Each row is a point on a landscape with many peaks, with its height.
From any point a climber steps to the highest of the 2 points nearest to it. It stops when none of these is higher. Distance is the straight distance between rows; heights are no part of it.
darif: [ 91 160 145 123 163 112 134  93  89  73 115 125 147 157 153 128 150 126
 132 140 122 152  87 160 140 102]  (h 257)
Fale: [ 74  83 170 130 108  78 141 155  82 100 110 155 134 179 145 179 184  97
  96 181  87 107 110 144 132 131]  (h 384)
Momas: [153 184 104 161 160 158 136 113 182 134 163  85 119  70 127 110  90 186
 129  68 174 140 184 155 115 110]  (h 333)
muko: [ 54  69 165 134 122 122 130 195  61 146 103 164 127 135 156 175  77 112
 111 127 123 141 163  98 142 123]  (h 306)
sov: [ 96 142  79 134  78 113 185 179 177 160 168 133 119 125 156 147 130 167
 139 125 120 139 103 111 101 125]  (h 426)
mot: [161 139  92 120 112 157 121 109 164 138 164  56  91 106 123  93  72 157
 125  71  94  97 108 117 111 131]  (h 457)
bege: [142 168 131 121 136 132 109  63 164 101 148  97 110 127 118 115 188 130
 102 109 139 109 144 206 121 102]  (h 449)
Dep: [164 146 154 132 150 155 125 122  83 108 112 134 152 152 126 102 118 115
 164 152 128 135 136 100 141 141]  (h 148)
raka: [175 147 127 128 120 154 115 100 140 143 112 146 120 163 145 127 175 136
 115 172 149 137 172 167 141 134]  (h 611)
Memi: [106  74 123 100  90 113 122 182  95 174 136 124 106  76 131 114  95 134
 130 113 161 146 170  57  97 178]  (h 121)
mevas: [115 144 108  83 120 108 158 155 200 143 130  90 146  78  55  97  91 157
 116 100  91 142 104 109 105 155]  (h 423)
Ripan: [157 156  69 107 136 137 162 159 153 122 124  91 151  82 105  98  78 122
 195  85 151 147 123  90  98 134]  (h 404)
non: [ 98  94 110 112 118 143  94 117 138 159 117 149 121 103 105 149  86 114
 132 131 115 166 119 103 112 138]  (h 536)
sozod: [ 86 174 100 110  95 124 227 180 155 156 119 109  90  89 150 139 102 179
 142 110 123 154 146 134 103 143]  (h 479)
rop: [157 186 145 122 146 153 190 161 126  98 135 128 144 118 124 134 119 141
 170  88 147 111 141 136 130 138]  (h 639)
gato: [135 117 137 105 131 102 115 151 109 117 124  90 165 160 119 115 148  66
 117 129  69 149  90 116 149  97]  (h 247)
loku: [163 139 144 108 114 115 123 135 141 132 160  93 115 143 138  83 151 108
 101 108  78  91 150 103 116 142]  (h 558)
tuler: [ 96 106 105 180 144 108  98 126 102 119 144 169 155 144 168 155 162 153
 100 130 177 113 114 166 144  89]  (h 587)
dipe: [149 173 106 100 122 138 163 140 194 128 113 102 105  80  68  79  87 173
 117  88  86  88 157 135  93 167]  (h 481)
tupe: [113 130  84 173 125 134 123 141 171 180 174 112 110  86 150 129 112 181
 108  72 163 136 161 158 119  90]  (h 353)
vaz: [ 61  77 139 123 111  77 130 147 131 125 134 144 125 170 153 180 123 118
  66 159  53 113 119 117 116 127]  (h 317)
givez: [165 177 158 134 132 158 175 147  92 128  31 158 138 143 118 112 149 123
 186 204 172 156 186 146 137 142]  (h 330)
Zifep: [168 152  56 135 131 157 128 114 196 120 151  71 118  87  92  85  57 154
 175  69 139 109  86 102 107 120]  (h 430)
tigop: [144 137 106 159 168 142  65  73 141 110 148 118 133  99  97  92 124 114
 139  87 160 117 102 131 142  87]  (h 431)
Beb: [144 131 177 102 129 112 127 116  75 108 117 107 118 168 150  87 177  93
 103 145  85 105 158 132 130 145]  (h 702)
beda: [146  85 113  90 123 123  66 135  62 134 118  95 137 111 108 108 122  82
 126 129 158 136  49  79 171 142]  (h 471)
bevif: [ 96 151 160 131 121  99 161 102 128 128 131 175 123 166 167 155 198 133
  93 208 138 127 122 150 134 131]  (h 254)
niza: [129 150 180 193 148 155 111  68  93 107 118 161 136 164 145 129 172 136
 160 202 158 124 117 161 133 103]  (h 376)
gel: [150  92 131  77 130 163  85  99  72 117 114 106 100 119 128 137  91 106
 133 102 141 138  82 123 151 156]  (h 365)
Zed: [ 72  97 104 127  91 101 148 190 167 154 167 129 143 123 125 165  92 167
 106 130  89 144  73  78 109 130]  (h 367)
vudil: [196 150 176 138 126 147 133  94 114 141 105 120 155 201 152 107 189 133
 122 221 136 126 161 175 149 132]  (h 503)
Pakef: [151 145 155 102 111 161 168 136 125 138 102 169 113  91  97 139 147 119
 165 140 195 122 188 145 111 172]  (h 237)
Zudu: [133 188 132  81 122 129 207 179 121 132 115 113 131 108 141 124 127 136
 144 108 147 157 160 144 124 142]  (h 549)
Kasi: [143 140 103 174 130 121 134 146 119  95 143 134  97 146 159 125 149 152
 132  77 109  74 132 153 138 117]  (h 853)
Zaz: [104  97 141 137 113 123 155 201 116 157 110 164 126 135 142 172  73 140
 115 125  99 146 166  80 136 153]  (h 253)
Zagi: [170 124 134 125 149 131  83  63 143  82 124  94 106 151  97 103 126  78
 125 104  63  84 105 139 138 123]  (h 37)
masot: [137 141 125 153 147 126  89  81 154 101 156 147 161 142 118  92 163 127
 144 140 150 111  89 111 131 112]  (h 361)
reruz: [ 86  63 105 139 117 134  75 123 138 142 151 126 122 134 122 166  68 111
 113 125  86 125  60  84 124 112]  (h 405)
Seno: [162  98  72  83 125 119  93 151 103 137 102  96 146  80  79  97  94  89
 162 123 166 156  78  57 137 159]  (h 674)
lalez: [119 104 131 143 135 139 116 130 158 158 113 191 156 106  86 160 109 117
 150 159 151 165 145 100 121 139]  (h 843)
sufup: [122  86 110 131 139  90  99 170  89 135 112 102 169 186 162 124 128  92
  79 134  77 142 129 121 163  87]  (h 308)
Vaf: [110 190 125 142 117 132 185 138 201 144 137 137 120  96 110 104 101 125
 172 135 104 124 168  69  78 127]  (h 206)
terid: [110 113 164 133 126 135 116 116  77 117  85 145  89 155 143 133 142 105
 122 132  93 125 172 159 142 116]  (h 532)
nugo: [146 120 139 106 136 139  78  54 111 119 150  95 130 149 135 124 174 108
 106 135 142 135  94 185 137 113]  (h 393)
sevo: [104  80 172 106 110 103 105 199 105 150 124 149 149 106  74 143 142  98
 104 135 113 138 136  73 134 147]  (h 221)
kur: [142  73 109 116 137 142  70 105  86 134 141 101 102 141 166 141  75 131
  90  92 118 126  96 132 158 134]  (h 313)
devus: [197 175 170 141 114 160 145 125  78 125  57 115 155 179 134  90 182 143
 175 222 166 139 143 192 145 132]  (h 385)
falo: [121 169 118 149 145 124 137 115 160 109 141 163 156  97 105  96 140 140
 176 130 181 128 127  90 102 131]  (h 298)
Refo: [108 142 182 176 143 118 143  81  93 138 110 154 119 184 188 152 193 133
 111 224 161 127 143 184 146  94]  (h 296)
vigi: [122 100 106 156 139 147  73 119  79 149 140 141 118 128 180 143 126 160
 111 109 199 137 162 161 146 110]  (h 465)
pev: [118 123  70  98 136 105 134 158 125 118 130 101 156  78 103 104  79 138
 169  94 151 168  65  69 119 146]  (h 487)
Veze: [160 157 121 122 153 151  78  78 144 112 128 111 112  93  89  88 145 132
 120  91 156 106 158 173 126 123]  (h 494)
Nubuk: [144 183 123 109 125 136 156 117 177 134 129 164 133  95 103 116 156 149
 142 146 186 113 168 133 105 163]  (h 263)
Nov: [133 174 109 125 142 152 178 107 215 140 153 106 121  84 111 149  78 199
 123  88 157 160 144 166 118 124]  (h 318)
puzok: [211 118 134 126 157 147  82 117  88 109 127  95 145 164 125  89 107  86
 145 135 102 106  92  77 166 136]  (h 94)
Gim: [ 71 127 127 119 110 130 153 133 106 144 116 179 123 162 182 183 133 139
 121 192 153 162 125 123 129 132]  (h 210)
bape: [131  68 154 165 107 119  90 107  88 146 156 130 130 185 166 147 190  78
 113 160 120 100 125 158 130  85]  (h 652)
moba: [125 124 115 149 135 135 137 144 107 150  52 187 150 119 111 135 131 117
 175 186 169 186 170 118 127 131]  (h 483)
Rin: [159 125 127 167 158  99 101  71 135  71 126 116 119 176 137 108 168  92
 120 128  62  79 127 153 132 100]  (h 15)
fele: [ 89 191 178 128 123 129 179 113 171 134 153 145 121 114 119 123 152 102
 148 142 108 113 153 105 100 110]  (h 240)
fadu: [ 91 135 177 115 117  98 138 145 153 136 150 168 154 121  90 140 175 109
 113 163 114 130 123  96 115 142]  (h 294)
sav: [110 149 162  90 131 105 142 139 186 114 146 126 169 108  60 118 144 115
 118 122 103 136  93  99 117 135]  (h 354)
Rafe: [101 113 145 106 118 137 185 141 119 164  92 177 121  57 119 162 120 126
 163 152 206 174 191 115  95 168]  (h 199)
ferus: [ 76  91 119 154 124 106 120 136 161 146 161 140 131 140 144 162  87 156
  78 123  76 116 103 104 124 117]  (h 339)
Tal: [ 92 145 124 126 143 125 160 104 187 126 163 157 125  78 113 145 105 196
 117  96 172 135 112 144 114 144]  (h 297)
Nedef: [147 125 158 111 126 142 159 164 100 131 108 158 137 149 143 148  98 124
 155 163 128 157 154  74 136 172]  (h 204)
guk: [141 111 134 100 108 120 133 126 163 144 174  86 108 115 124 115 102 157
  85  84  81 101 110 123 118 158]  (h 495)
mude: [131 117 101 145 135  96 133 139 134 141 156  92 139 184 191 139 138 121
  80 115  76 133 132 155 146  76]  (h 357)
gedu: [ 91 113 124 111 149 102  99  71 111  76 143 110 124 136 133 124 149 122
 109 109 111 125  51 158 127 113]  (h 324)
bonop: [171 108  99 123 131 134  83 125 129 113 119 105 113 140 107 111  91  99
 128 108  62 105  79  76 150 136]  (h 63)
dofo: [101 105  87 140 131 137  97 138 103 174 157 104 117  86 173 122  96 159
 112  84 192 157 162 138 119 107]  (h 395)
laris: [157  87 100 115 123 115  93 112 155  92 135  88 121 143  88 142 104  86
 121  91  76 101  12 112 160 121]  (h 47)
roron: [196 184 102 137 139 170 139 126 160 115  89 142 109 151 130 125 141 141
 138 131 141 115 197 175 146 144]  (h 711)
muv: [ 82  72 167 120 104 139  96 157  50 147  78 156 121 145 130 137 122  90
 128 150 134 153 158 125 147 118]  (h 398)
Pabu: [134 162 105 119 116 122 178 144 181 137 171  96 145 156 168 143 125 154
 113 112  97 144 108 139 130 111]  (h 389)
bem: [ 92  98 122 169 128  93 127 116 123  99 137 167 105 155 166 170 175 141
  97 113 122  79 118 186 132 109]  (h 721)
sofug: [132 162 141 158 139 156 169 134 141  95 129 151  87 125 133 164 114 145
 156  82 113  98 142 160 133 125]  (h 763)
zovub: [159 171 110 110 145 139 114 114 160 112  80 129 105 105  82  92 123 135
 122 100 107 111 182 156 119 140]  (h 580)
beka: [151 111 161 173 117 150  95 109  56 124 145 131 131 164 161 117 186 115
 153 160 161 106 125 158 140  99]  (h 502)
zos: [119  44 159 137 108  90  92 151  61 110 130 130 151 162 126 159 186  67
 109 136 108  90  85 158 154 101]  (h 496)
niv: [111 101 122 117 134 122 160 143 128 154 120 151 124  44 105 138  80 159
 147 104 180 152 170 102  90 181]  (h 160)

Call two points neighbours if one is among the 2 nearest of the other. Go from one point of each pair to the other, from neighbour to neighbour, staying as high as possible. Name the lowest point that can't be avoided.
Beb and Seno => Ripan
bape and lalez => vaz
roron and Kasi => givez
Kasi and lalez => ferus

Where does a climber stop that starts at each point below?
Nov => Kasi
Gim => bape
Zagi => Beb
laris => Beb
